A landscape with many valleys, sampled at points; each row gives a point and its height.
From any point a ball rolls to the lowest of the 2 points nearest to it. It stops when none of these is lower. Distance is the straight distance between rows; heights are no part of it.
z974: [ -6   5  -4 -48 -11 -14 -12  21 -24 -17  28  -8   6   4 -14   5  15 -36
  20   8  27  39  -5 -37   4   2  23]  h=46.0
z19: [-12  -3  19  34 -24  -5 -34  -5   5  63   5  -9  45  27   0  -7 -30 -16
 -22 -43  -4 -18 -24   8   0  23  -2]  h=45.0
z81: [ -2  -7  47 -35 -16 -23  33 -11  -9  16  17  -5 -36 -29 -22  -6   4 -13
   1  -4  32  36 -11   9   3 -17 -13]  h=38.0
z324: [  6  20 -10  12  -3 -17  16   8  17  16   7 -40  17  10  -7 -44   0 -16
 -23 -10   2  -7  -9  48  24  -5  26]  h=54.6
z367: [ 24  26   0  28  25 -12  41   7  25   4 -14  19 -31 -18  19   4   7  27
  -9  18   2 -14   1  14  -2 -20  -8]  h=20.8
z533: [ -5 -17 -31   1 -17  12 -49 -22 -15 -23  -2  19  11  14  -6  31  11  42
  -3  35   4 -22   2 -32 -11  -2  13]  h=51.2
z880: [ -5 -23  31  23 -24  24 -20   5  -4  29  -5  47 -19   0 -22  58  -6  33
 -10  21 -34 -32  10 -30 -18 -11  -1]  h=51.5
z576: [  0   8  -8 -12  12  22  20  30  15 -53  19  -6 -30  -2   9  -5  32  18
   8 -14  21  22  11   6  11 -21  -1]  h=67.1
z92: [ 14  28  16  15  -9   9   9   7  -3 -12   2  -2 -10 -17   1   8  22  36
  35  25 -13  17  16 -34  -7 -15   5]  h=41.9
z873: [ -4  19   1  -5 -29  -8  -1  15  -8  20  52 -18 -18  11   7 -42  20   7
 -28 -20  10   9 -17 -26   7 -24   7]  h=52.8
z247: [ 26  53   8  18  16   1  40   6  18   9  15  -7 -38 -25  18  -9 -14  39
   9  -5  10   5   6  13  -2 -15 -24]  h=19.6
z943: [ -5 -27  -1 -45  20 -23  30   1   0 -12 -19  -1 -30 -22   4  28  -2   2
  24  30  27   2 -13  32  16  -3 -26]  h=18.4
z714: [-14  22 -17  -8  19   1  56 -28   8   9  -3 -24   5 -41   3 -38 -61 -14
   0   7  -1   0  20  64   4   9   4]  h=63.6
z860: [-12 -31   3   7  25  24   5  10   8 -24 -24  20   0  -4   9  10   6  -7
   0  16  -4  12  -1  13   2  15   3]  h=11.6
z758: [  0   9  25  16  -8  28  27  27  16  18  10  17 -26  -6   6   1   4  12
  -9  36 -27   2 -15  -8 -17 -17  -3]  h=53.9
z806: [-24  14  -2 -46   2 -24  17 -16  16  14  42 -13  -5   8  10 -32  13 -39
 -17 -42  41  16 -44  15   3 -31  -7]  h=39.2
z770: [ 13 -13  -6  15   9  24  -5 -26  14 -23 -43 -16  15   0  -8   7  15  40
  10  13 -38 -25   3   5 -20   8  -2]  h=24.3
z103: [-11 -39 -21   9   7  -7   5 -49  -9 -15 -50  22  -8 -32  -6  -7   5  19
   6  54  13 -10  30  -2  -9  13   2]  h=38.1
z927: [ 31   2 -16  42 -42  -2 -22  16   1   7 -33 -20  52  43  11  -4  29  19
  -1 -10 -18 -39  15   6 -12   5  14]  h=42.1
z68: [  1  22  14   2  10 -21  42  16  18  21  39   1 -45 -14   1 -26  10  -3
 -26 -39  29  11 -14   2   9 -25 -16]  h=28.0
z16: [-25 -11  14  -9 -18 -12   2 -13 -24  -3  31 -10   6  -1  28 -41  14 -10
   1 -20  18  19   5  12  34 -21  22]  h=51.4
z21: [  8   2   2 -32  -2 -10   5  34   3  -9  31 -16  -9  10 -21 -13  15 -39
 -15  -6  25  40  -6 -15   2   0  26]  h=38.6
z353: [  7  -5  18  46 -22  -1  -7  39 -10  18   9  43 -18  18  -6  43  32  15
 -22 -28 -23 -48  32 -42 -12 -30   8]  h=65.4
z300: [  8 -24 -13   5  16 -26  -9  -7 -11 -28 -32  38 -22  -9  -9  37  40  14
   6  26  30  -6  12 -20   9  -6   4]  h=31.3
z966: [ -3   4 -29 -38  12  17  37  12  17 -53  -2 -23 -15 -20  -3   0  -2  19
  21  38  19  10  14  42   1 -10  12]  h=35.7
z98: [  4 -11 -48 -13  26   1 -31  -3  -1 -25 -19   9  23   9   6  -9 -14 -11
   2  50  -8  -7  -3   5   5  25  16]  h=18.3
z838: [-17 -48  -9 -22  13   9 -40 -35 -13  15 -37  18  17 -24 -10  18 -29  19
 -12  15 -22 -21   0  -8   9  31   0]  h=36.6
z387: [  2   6 -15  36 -18  24 -20  35  -2 -11   8  30  -7  28  16   9  34  26
  -1  15  -6  -8  17 -44 -16 -14  11]  h=64.0
z476: [  3  -5  11 -36  -1 -25   6  17   6   4  41   9 -50   8 -36   6  24 -27
 -35 -47  28  17 -31 -16 -11 -17 -19]  h=28.3
z795: [-16 -30 -40  -1  -6  36 -38 -52  -4 -20 -39 -10  40 -15  -7 -30 -15  17
  18  22 -33 -22  50 -22 -16  27   5]  h=28.1
z689: [  8   9 -39  26  18  17   8 -54   0 -47 -45 -22  41  -2  24 -27   4   9
  26  13 -23 -22  44  -1 -31   7  -5]  h=32.5
z879: [  6   9 -27   1  37  -3  49   9  25 -12  -9  21 -19 -20  28  -5 -10  18
 -11  27  33  -9   8  38  -1 -12   7]  h=17.6
z312: [ 10  15 -23  20  -1 -19  12  42   9   8  35   5 -24   7  22 -34  31   5
 -33 -29  -1 -22  -6 -37  21 -28   1]  h=58.5
z264: [  2 -16  -9  27  -5  25 -19   2   3  -7 -30 -16  23  -7 -13 -28 -20  -8
  21   1 -15  16  36   4   3  48  -6]  h=40.1
z876: [-23 -20  13   6 -14  19 -36   6 -18  -5  37  25   2  32  23  18  13  14
 -23 -51   2 -17  -4  -5  23 -22   9]  h=20.3
z999: [ 12 -26 -22  60  -1  -1 -20 -33  21   4 -58  10  24  30   9   0  13  16
 -21 -16  -2 -52  11   8 -33  17 -18]  h=60.2
z958: [  5   4 -20   8   9  23  18 -29  12 -40 -27 -20  -9 -31 -11 -10   2  42
  26  39 -17  -5  21  16 -13  -5  -6]  h=27.2
z586: [ -4   8 -43 -40  22 -22  43  -5  -7 -47  -6 -23   3 -13  20  -7  -6 -12
  23  25  21  -4  28  52  21 -19  19]  h=31.1
z395: [ 10  15  24  25  -7  20 -14  42  13  18  17  14 -23  25 -37  35  -6 -20
  -5 -14 -18  15  -4 -34 -38  19 -26]  h=45.7
z285: [ -8 -15 -32 -45  18 -14  12 -18 -15 -45 -26 -20  27  -7   8   7   0 -21
  36  41  -6  -4   8  29  17  -2  20]  h=26.4
z971: [ 43  23  17  34 -20 -10  -3  21  14  19 -20 -16 -16   1 -30  11  10  28
   7  13 -23  -6   3  -6  -8  12 -11]  h=38.4
z919: [-13  -4  -5 -34  -9 -19 -44  -3 -35 -17  24   8 -12  10   6  34   5  20
   9   0  19  -1 -18 -23  22  -7 -12]  h=60.8
z825: [ 10  28 -32  22   6   1 -12  11   1 -11  11 -12  21  24  33 -40  -3 -16
   4   6   0   6  16  11  11   1  11]  h=58.9
z456: [ 16  15  23  -1 -23   7  -6  36   1  21  37   4 -23  16 -43  10  13 -21
 -14 -12   0  29  -8 -48 -31   4   8]  h=47.6
z427: [ -3 -14   5 -48  -5 -49  21  15 -10   2  16 -11 -44 -13   3   4  27  -1
  -8 -23  35 -10 -24   2  41 -28 -19]  h=30.3
z513: [ 28  23  22 -28   8  -2  33  15  28   4  16   2 -51 -29 -41  23 -10  -6
   1  21  13  23 -25   5 -15 -11 -24]  h=39.4
z769: [  6 -22  -3  57  18  -3   2 -18  15   9 -45  23 -16   4   2   5  10  22
 -15  -1  -5 -26   3  15  -6   9 -14]  h=58.2
z182: [ 15  12  -3  18  -6  -2 -23  21  18  14  14 -24  22  40  -9 -21   8 -26
 -29 -20  -9 -11 -22  24  14   5  21]  h=51.3
z755: [  3 -20   4  -3 -17  32 -26 -15   0  17 -40 -19  47 -13 -18  16 -12  40
  11  13 -54 -18  27 -36 -17  34  21]  h=28.7
z918: [  9  11   0   3   5 -26 -18 -21 -18  19 -22 -13  21  -6 -18  12  -8  22
  -7  24 -31 -19 -14   0   8  18  19]  h=36.1
z920: [  2  18  -3 -12 -13  -5 -44 -18 -39 -12  34  -4  41  13  17 -10  -8 -15
  19 -13   6  17  22 -18  27   6  24]  h=58.1
z715: [  5  39 -36  18  23  10   3  -5  -5 -26   4  -8  20   1  38 -30 -25 -12
  32  24 -13  19  22  -7  -6   9  -6]  h=61.2
z46: [  1 -22  11  40 -21   6 -15   2 -18  21 -28   1  15 -10  -7 -13  -8  13
   9  12  -9  13  37 -13  -1  32   7]  h=37.7
z963: [ -6  21  48  30 -27  -3  -1  -9   0  52  27 -16   6  19   4 -21   2   3
  -8 -56  -7   2 -33  -8  -7 -11 -16]  h=44.4
z36: [-10  18  20 -29  27 -12  55  -2  20  20  15   6 -27 -23  16   6 -14  -6
  -6   9  24   2 -46  37   1 -26 -15]  h=47.0
z767: [  1   0  -4 -42  11 -34  32  27   9  -2  44   2 -59 -15  -3  -3  20 -14
 -25 -42  33  -6 -26  -9  21 -28 -27]  h=21.7
z864: [  7  17 -24  37   0 -12 -12  30  -5   7  13  25 -25  23  29  -9  28  19
 -26  -3   1 -24   0 -36   2 -22  -4]  h=61.7
z909: [ 11 -10  24  14   0  33   0   0  15  13 -43  -1  19  -8 -18  31   9  26
  14  21 -55 -21   3 -25 -29  15   6]  h=26.6
z968: [-16  -3   3 -18 -15   8   6 -12 -22 -14  11 -21 -19 -27 -17 -21 -16   5
  23  24   9  33   4  13   6   3  -6]  h=36.0
z877: [-14 -18  -1 -71 -12 -18   4  21 -15 -19  12 -23  -4  10 -14  20  11 -43
  37  13  44  40 -12 -15   4   3 -11]  h=53.6
z69: [-13   2  24  23   2 -37   5  20  -6  43  24  32 -38  -1 -10  12  17 -12
 -36 -37   1 -23 -22 -11  23 -23  -7]  h=48.3
z942: [-11  -8  28 -47  33   1  25 -20   7   7  -2  -6   1 -11 -10  14 -21 -42
   0  -7  -4  29 -49   8 -21  16 -14]  h=31.0
z483: [  1  13   6  11  16 -24  29   5  -5   4   1 -13  10 -17   9 -31 -20 -40
   5  -7  17  40  21  17  13  15  12]  h=37.4
z848: [  9 -11 -24  34 -24  18 -43  -5   4  -5 -15  22  10  32 -12  46   6  50
 -12  10 -11 -39  17 -33 -35   3   4]  h=48.4
z566: [ 13 -14 -27  41 -16  39 -45   4  20 -24 -29   3  12  30 -20  20  13  42
  10   1 -10 -20  24 -25 -30  22  -7]  h=46.6
z554: [-10  -7  -2  37  -2  23  -8   8  -2  10 -12  46  12  27  37  18  15  21
 -10  20 -18 -15  -1 -32 -24  -9  11]  h=65.5
z652: [ 15   1   1  41 -34  14 -17  43   7  24 -10   3  16  42  -6  20  14  14
 -18 -15 -33 -35   5  -7 -21  -3   7]  h=44.5
z723: [-17  -8 -33 -62   2 -20  15  -9 -16 -31   6 -25 -10 -21  -9  -6 -38 -45
  41  30  28  28   8  24  11  11 -20]  h=42.5
z245: [  6 -15  -6  29 -10  37 -53  21  10 -13  -9  -2  18  21 -25  27 -15  13
  11 -22 -15   3  17 -16 -11  37  -6]  h=44.8
z606: [  3  21  10   1 -13  -9 -48  -8 -15  17  41   3  50  31  26 -14  -6 -23
  -5 -35   5   1  -4 -13  21   2  22]  h=62.1
z631: [ -8  13  -5 -12 -11 -10 -21  16 -30 -20  19   0   9  -4   2   0  18  -6
  23   9   9  26  21 -42  21  -2  34]  h=52.6
z486: [-14  16 -10 -42   7  -3  58 -26 -11 -10  -4 -21 -14 -55 -13 -10 -57 -18
  25  18   1  17  21  48  -4  12  -7]  h=65.9
z161: [  7 -17   0  46  12   7   5  11  25  34 -46   4  -2  -6  -8 -16 -18   5
 -15  -1 -25 -19   0  24  -7  33 -29]  h=56.7
z607: [ 29  32   9   7  28 -12  32   7  26  29 -19 -21  -9 -29 -16  -3 -33  -8
   2  24 -24   9 -17   4 -17  27 -15]  h=36.5
z857: [ 14  18 -32  35   9   9 -17  -2   9  -4 -16  -2  58  31  52 -37  -2 -16
  12  13 -17 -23  10  13  -9  14   8]  h=56.2
z348: [ -5  13  11 -22 -37  10 -32  -6 -13  13  53 -16   0  24 -15 -15  -8   0
 -21 -16   7  24 -26 -16 -17  -7   4]  h=46.4
z891: [  6  -7   0  30  -9  20 -32 -24   1  -2 -19 -11  17  22   4   5   4  45
  -7 -14 -34 -34  -9  11  -7   3  -8]  h=21.0
z947: [  2 -23  26  22  18  23  -8   4  16  22 -35   1  -5 -12 -19   7 -27  -6
  -9 -18 -33  -2 -13   4 -13  40 -33]  h=55.7
z733: [  5 -23   5  -8  14 -21 -15 -19 -14  14 -36  18  -8 -24 -19  28  -5  22
  -4  42 -18 -18 -18  -6   7  16  -2]  h=33.5
z883: [ -7  -1 -26   9  -4 -16   8 -24 -26 -40  -5   2   2  -2  27 -31  37  16
  12   6  20   4  41  -3  21 -29  20]  h=51.0
z878: [ -2  -1  15 -24   3 -18  -3  -6  -8  23  31  27 -27  16 -21   4   9 -41
 -20 -44  31  43 -31 -28 -41  -6 -14]  h=24.1
z205: [-17 -20  40 -38 -21  -2 -10  -4 -21   1  26  -5 -28  -8 -26  26  11   0
  10 -15  25  32 -27 -10   2  -6 -14]  h=43.1
z766: [ 27  38  27   2 -13 -16  10   8  -3   0  16 -14 -40 -34 -34  -1   8  23
  26   8   7  29  13 -24   8 -13 -10]  h=39.0
z639: [  2   0   2  59  23 -23  11  10  15  16 -19  23 -20  16   3  11  19   3
 -28 -31  -4 -38 -10  24  17 -13  -5]  h=59.8
z201: [ -8  -5  27  12   3   5 -17  24  -2  31  21  32 -16  21 -27  37 -24 -39
 -27 -21 -10   8 -20 -16 -26  20 -16]  h=44.6
z99: [ 22  21 -25  40 -14   3  -2  27   5 -25  -6 -17  20  20  29 -37  31   6
  21 -13   7   3  50 -14   3  -3  10]  h=61.9
z634: [ -2  14  18  26  21 -31  -3  17  -4  35   8  29 -18  10  -3  18  -6 -33
 -25 -23   1   8 -28 -16   2   9 -10]  h=46.2
z240: [ 24  21  12  11  -2 -18   7  14   2   5   3 -17 -23  -4 -27   0   4   3
  -7   0  -3  16  -3   5   9   4   0]  h=35.5
z34: [ 15  56 -19 -17  -3  -1  47   6   6 -10  32 -38 -13 -13  -7 -37 -37 -12
   5  -5  20  32  27  31 -10   0   8]  h=45.2
z881: [  1 -21 -27  -4  25 -31 -18 -20 -21 -33 -29  14  -4  -1  10  10  19   4
   1  14  24  -4   2  14  24  -1   4]  h=35.9
z214: [-20  28  -4 -25   9   7  20 -33 -11 -24  31 -27  16  -2  30 -30 -15 -17
  22  -6   3  13 -14  42  17 -22  -2]  h=26.5
z364: [-12 -13  18 -47   7  -4  -2 -13  -6  13  18  15   0  20 -12  20  -3 -51
 -10 -13  15  30 -55  -6 -33  -1 -13]  h=27.8
z326: [  2  32  36  16 -23   9   2 -18  -2  33  18 -29  20   7   2 -19 -14   1
   4 -21 -21  19 -27  -4 -30   6 -18]  h=46.8
z448: [ -6  34   6  33  18 -28  13 -17  -4  18   3  -6  -2  -1  34 -18   5  12
   2 -28   6  -7 -12  12  24 -13 -11]  h=37.8
z465: [  7   4   9   6  32  15  17  14  22 -26 -26  41 -26 -25  -6  48  24   6
  29  49  -5   0  -4 -28 -12 -16  -4]  h=16.5
z420: [ -7 -16  25  18 -19   7 -39  -3   4  43  17  12  12  32 -29  11 -30 -25
 -35 -55   1   8 -18   3 -13  26  -4]  h=43.0
z424: [ -8  18 -32  15  16  -8  22 -18  14  12 -12 -23  20 -14  11 -54 -50 -27
  -3   7  -5  -3  10  55  15  20  -1]  h=61.1
z903: [  0 -19 -14  11  -1  25 -50 -38 -16 -37  -8  12  46  20  21  -6   3  11
   8  -7  -3 -15  21   7  16   5  16]  h=20.7
z777: [ 26  20  -9  33  -1 -12  -3 -13  -3 -24 -26  -4  -5  -1 -15  13  43  40
  22  17  -4  -9  27 -30  -6  -5   8]  h=42.0
z221: [-11 -44   5  -3  -6  22 -47 -16   5  27 -21   7  37   0 -20  25 -36  12
 -30 -15 -35 -23  -2  -1   2  37  12]  h=39.1
z170: [ 12 -15 -20  39 -12  -2  -4 -51  -3 -15 -64 -19  54  12   2 -14  22  16
  10  10 -10 -31  44 -17 -40  16   9]  h=35.6
z398: [ -4  25  32 -17  -8 -28  59 -16   1  28  27 -13 -27 -37   0 -28  -1  -6
  -7 -27  40  28  -3  19   9 -24   1]  h=33.1
z890: [  9 -19   5  29 -44  31 -31  26  12  35  -9  -3  51  36   1  34 -21  13
 -17 -35 -35 -38   4   0 -23  16   5]  h=46.1
z265: [ -7 -17  28 -14  17  31 -29 -24  -7 -23  -3  -6  28   3  -3  11 -14 -18
  12 -36 -16  16 -14  17   8  24  -6]  h=52.2
z748: [  9   5  13 -15  20 -16  38  28  16   6  10  -9  -7  -5  -9 -15   5 -44
 -20 -15  27  41  -5  13   0   5  22]  h=33.6
z200: [  9  17 -27  37   2  14  32 -33  11 -16 -44 -19  12 -18  23 -34  -9  34
  27  19 -18 -17  40   8 -32   4 -17]  h=30.0
z338: [ 26  -8 -32  43 -31   5 -31 -29  -2 -18 -49  -9  69  41  17  -5  26  19
   6  -4   6 -42  39 -18 -35  14   7]  h=38.5
z423: [ -7   3  30  31 -26  12  -8  48 -10  28  41  25  -9  28  -4  30  16   3
 -23 -53 -25 -28  19 -42 -13 -27   3]  h=66.4
z491: [ 13 -11 -11   8 -11  44 -53   4  15  -7  -6 -19  46  21  -9 -18 -28  -8
  10 -15 -28   0  20   4  -4  47 -12]  h=42.6
z851: [ -6 -10 -12   2   4  10 -24 -43 -13  32 -44  -3  49 -14  16  -4 -20  37
  -3  12 -54 -42  10 -32 -19  26   5]  h=31.7
z139: [-20 -40  23   0 -21   0 -23  17 -24   4  20  36 -25   8  -4  30  26  17
 -25 -29  11 -15   6 -16  26 -18  10]  h=24.8
z946: [-16  21  -1 -52   9  -2  43  -6   5  -5  40 -21   3  -8  23 -28  -9 -35
   4 -12  33  34 -20  29 -10 -23   4]  h=33.0
z193: [  6 -17  14 -14   6 -24  21  40  -2  -6   3  36 -55 -19 -13  38  39 -10
  -6   6  14  -6  -1 -24  26 -30  -5]  h=20.9
z644: [-25 -32  25 -44  -1  11 -22 -14 -20 -21   4 -12   8   1  -3  16  -5  -9
  17 -14  12  20 -20  13  17   9 -13]  h=48.6
z959: [  9  14   2 -30  31 -18  25 -13   9  17  -3 -18  -4 -22 -23  -7 -34 -36
  -5  13  -1  27 -31  25 -17  23 -13]  h=33.8
z14: [-11   8  20 -13   7 -17  64  -8 -10   0   8  -4 -16 -44  21 -19  -2   7
  12  -7  30  20  22  27  22 -22  13]  h=38.3
z267: [ 27  21  32 -43  -5 -16  47  26  31  17  35  10 -63 -25 -29  18  10 -10
 -19  12  21   3 -22  -4  -6 -39 -19]  h=41.4
z220: [ -5 -17 -34 -24  32 -22 -20   2  -8 -32 -10  13   5  26  27  11  27  -9
  -2   2  23 -21 -19  24  36 -14   2]  h=40.4
z562: [-22  -7 -11   7 -11  30 -22 -17   4  16  19 -11  22   4  20 -61 -39 -26
  -2  11  -9  11  -7  15  -3  22 -13]  h=13.0
z680: [-12  -3 -18 -18  33 -14   5   5   7 -12  10   3 -10   9  30  -3   0 -15
  -9  -6  26  -8 -37  41  29 -15  -8]  h=44.9
z912: [  7 -27  -2  31 -30  20 -32 -14   8  32 -31  30   7   4 -18  46 -12  50
 -21  11 -41 -51  14 -25 -35  10  -5]  h=50.1
z297: [-22 -21 -22 -64   0  -7 -15   3 -18 -39  10 -21  12   5  -1   5  -9 -54
  51  21  37  29   3   5  20  10 -16]  h=47.9
z712: [ 40  12  -1  46 -15   5  -3   2  22  -4 -43   3 -13  -7 -42  26  29  43
  22  29 -13 -24  23 -25 -28   7 -13]  h=39.9
z697: [ -1  28  19  44 -10 -13 -14   6  -8  36   8   0   7  24  26 -12   3   8
  -2 -50  -6 -15 -12  -9   9  -4 -22]  h=41.7
z641: [-21  -5  -4 -35  -1  16 -24 -34  -7 -10  32 -15  29  11  21 -32 -25 -34
   7   4   0   6 -27  24  12  -2  -6]  h=19.7
z450: [  1  -5 -34  37  23   4  13 -11  29  17 -42 -16  13  -8  13 -42 -25   6
  -8   9 -14 -26   5  41  -3  22 -10]  h=58.3
z350: [-19 -29 -20 -10   9  41 -41 -45 -11 -47 -26   5  44  -1   5  -5  -3  14
  25  17 -18  -9  26 -11  -2  16  12]  h=24.9
z458: [ -2 -18  -7  -7  35  16  43  21  30 -25 -25  33 -26 -20  13  25  13   2
   3  43  15   6   5  17  -9  -8   3]  h=14.3
z90: [ 15  28 -25  24  12  15  34  25  21 -43  -3  -5 -11   0  22 -22  30  29
  18   8  18  10  40  -9  -7 -14   9]  h=64.3
z310: [  8  21  18 -45   8 -13  72  24  25  12  25  12 -42 -27  16  14  12  10
 -11  16  26  -8 -22  20   8 -48   1]  h=44.2
z707: [ -2 -12   5 -53  13 -29  56  37  19   1  13  -8 -21  -7  -3  -2  13 -41
 -19 -13  48  16 -14  28  16 -16   8]  h=29.0
z452: [  5  20  11  -3   9 -14  -8  11  22  15  36 -13  17  34  -2 -25  22 -48
 -37 -63  11   6 -26   5  12 -14  11]  h=47.8
z735: [ -3 -18 -22 -15  -2 -27   9  28  -8 -17  -6  29 -47 -18   0  11  29  10
   8  40  41   2  11 -16  20 -19   5]  h=26.2
z812: [  2   4  -5 -21  10 -15 -20 -36 -19   5  -7 -37  33  -9 -19 -13 -28 -14
  -2   5 -29  -7 -13  27  21  23  12]  h=40.2
z925: [-13 -11 -40 -22  30   0   7 -16  -6 -24 -21  -6  26 -13  21 -27 -25 -32
   9  42 -10   0   2  32  12  11  14]  h=22.4
z62: [-22  32  -3   9  24 -15   6 -44   0  -2  14 -21  20  -6  30 -30 -19  -7
  10 -27  -1  -9 -24  50  32 -15  -8]  h=32.1
z400: [-16 -19 -12 -23 -19  18 -54   8 -12 -11  22  22  12  15  -4  60 -16  26
  -6   9   0  -6  -9 -30   5  -1  16]  h=55.0
z143: [-14 -34   7  21 -17  -9  -8 -21 -25  -1 -25  22  -5 -21   1  -7   9  25
   5  35  12   9  32 -10  10   3  21]  h=34.0
z366: [-13  -2   6 -31 -21   9  -8 -18 -12  10  29 -25  -7   1 -28 -26 -22 -11
  -3  16   5  37 -24   7 -23   6  -6]  h=40.9
z988: [  7  -3 -15  21   9  24 -28 -17  14  15 -28  -3  74  31  41 -16  -5  -4
   0   0 -42 -39  -8   1  -7  13  14]  h=54.3
z603: [  7  10  38  35 -12 -18  22  40  12  50  27  30 -51   1 -19  -2  22 -11
 -35 -34 -15 -29   1 -27   7 -33 -10]  h=49.9
z96: [-21 -17   1  11   4  17  -7  -2  -1  13   0  14  -3  -3  10 -19 -20  -7
 -14  14  -5  11 -21  10   4  16   0]  h=7.9
z455: [  9  24  26   4  -2  19  38  36  29  18  33  -1 -34   8  -3  -2  10 -11
 -24   3 -13  11 -24   0 -27 -25  -4]  h=55.1
z124: [  0   0 -24 -48  29 -12  12  -5   4 -20  -1 -22 -13 -21 -14  -1 -39 -37
  10  18  18  22 -17  34   4  25 -23]  h=37.9
z136: [ -7 -35   1  21 -15  10 -48  16  -1  24   0  23  23  27 -14  25 -25 -12
 -36 -25  -7  -8   4  10  12  28  13]  h=41.2
z464: [ 29  31  16   6  22  12  38  26  40   4  -2   5 -33 -33 -21  10 -24  -1
   2  28   4  23   1   6 -18  15 -21]  h=38.2
z41: [  4  -6  29   7  14  11 -19 -19   1   7  -9 -15   2  -6 -30   6 -27 -14
   0 -33 -13  25 -12   3  -8  40 -22]  h=54.4
z52: [ -3  16   8   7  -2  26 -20  -4   0  27  -1 -14  64  25  27  -9 -17  -6
  -1  -1 -43 -12 -20 -14 -10  18  13]  h=52.4
z40: [-13   0  24  -2 -30  25 -28  -7 -20  15  14   1  15 -11 -14  18 -20  28
  18  15 -17  20   1 -39 -11  15  11]  h=52.7
z975: [ -5 -24   1  20  -8  20 -35 -10  -8 -22   3  10   9  25  14  -3  19  18
 -13 -24   1 -12   7  12  21  -7  10]  h=15.3
z737: [ -9  27   3 -22  -4 -38  19 -14 -34  -3  33 -26  14 -11  17 -40  11 -30
   7 -24  14  14  12   9  40 -27  30]  h=57.3
z615: [  7 -33  -6  35 -34  34 -28  17  17   4 -41  19  66  36  15  34   4  17
  -8 -24 -28 -36  33 -18 -31  12  20]  h=47.5
z435: [  7  35 -23 -34  -2   1  45  23   5 -33  28 -28 -25 -25  -4 -25 -11  10
  17  12  30  30  35  20   8 -15  15]  h=40.8
z665: [ 10   8  -5   9   5  25  10  23  16 -36   8   0 -23  20   1  12  51  30
 -11  -3 -13  -8  -4   3   1 -30   9]  h=69.8
z700: [ 11   6  11  40  -1 -18  -9  13  -6  15   2  49 -47   4  -3  29  27  22
 -20   2 -11 -33   6 -34   1 -34 -11]  h=64.1
z280: [-16 -10 -23 -23  17   3 -32  -3 -12   2   0  12   8  -2   8   9 -30 -13
  -4  35  -6   7 -31 -14   4  24  -8]  h=13.1
z342: [-13 -26  11 -51   7 -30  -3   0 -26 -17 -23  -2  -4 -13  -1  51   9  -2
  48  24  19   3 -12  -8  19   4 -17]  h=11.8
z693: [  2 -12  44  -2  17   5  24  29   8  -3  -8  41 -39 -19 -16  54  27  -7
  15  19  -5   5  -4 -19   3 -27  -2]  h=18.2
z629: [-14   6  14 -38  13 -23 -10  -8   4   7  40   3  21  26  10 -13  25 -59
 -18 -59  33   8 -50   9  14 -21   1]  h=44.0
z108: [ -8 -24  -3 -64   4 -34  55  21  11   3  -6 -16 -26 -10   9  13  -5 -23
  12  12  52   9 -10  38  18 -14 -13]  h=23.8
z266: [  8  20  -6   7  -1  -3  10 -12  -8 -12   0 -33 -13 -16  -7 -24  -8  21
  12  14  -4  10  11  23   8  -1   1]  h=31.4
z378: [ 11  18  13  -1 -24  -3 -19  36 -12   4  34   5 -20   4 -21  14  21   9
   1 -12   2  22   8 -61   4  -3  15]  h=50.9
z449: [-18   4 -37 -31  18  -5  47 -46 -15 -37 -30 -16   3 -52   2 -11 -43 -15
  33  29 -26  -1  41  30   9   6   3]  h=67.9
z823: [ -8 -12  43   5 -25  23  -6   5  -5  24   7  24 -18 -13 -15  29  -4  23
   8  26 -18  10  -5 -35 -11  -3   0]  h=52.5
z590: [-21 -49  24  -8 -13 -12 -12  -1 -32   8  -9  34 -11  -9  -7  30  10   7
  -3  12  14   2   2  -3  26   1  14]  h=29.3
z425: [  2  18  19  -1 -27  21 -27 -14 -14  17   9 -24  43  14   4  -5 -20  20
  15  -5 -33   5  -2 -19 -11  15  16]  h=50.0
z952: [-27 -20  -3 -25 -10 -13  32  -8 -25 -28   7  -6 -13 -17  35 -22  19   4
  21   8  30  14  19  22  29 -32  11]  h=44.3

For each start below, name the point where the ball stops.
z758 | z143
z714 | z398
z769 | z398
z700 | z266
z387 | z266
z267 | z878
z576 | z425
z324 | z96
z326 | z96
z435 | z96
z533 | z143

Call two points neighbours if one is among the 2 nearest of the other. Go from one point of each pair to the other, from neighbour to neighbour, staying as low as possible. Name the highest point that can't be avoided.
z342 / z201 | z631
z733 / z975 | z838
z767 / z878 | z476
z96 / z247 | z367
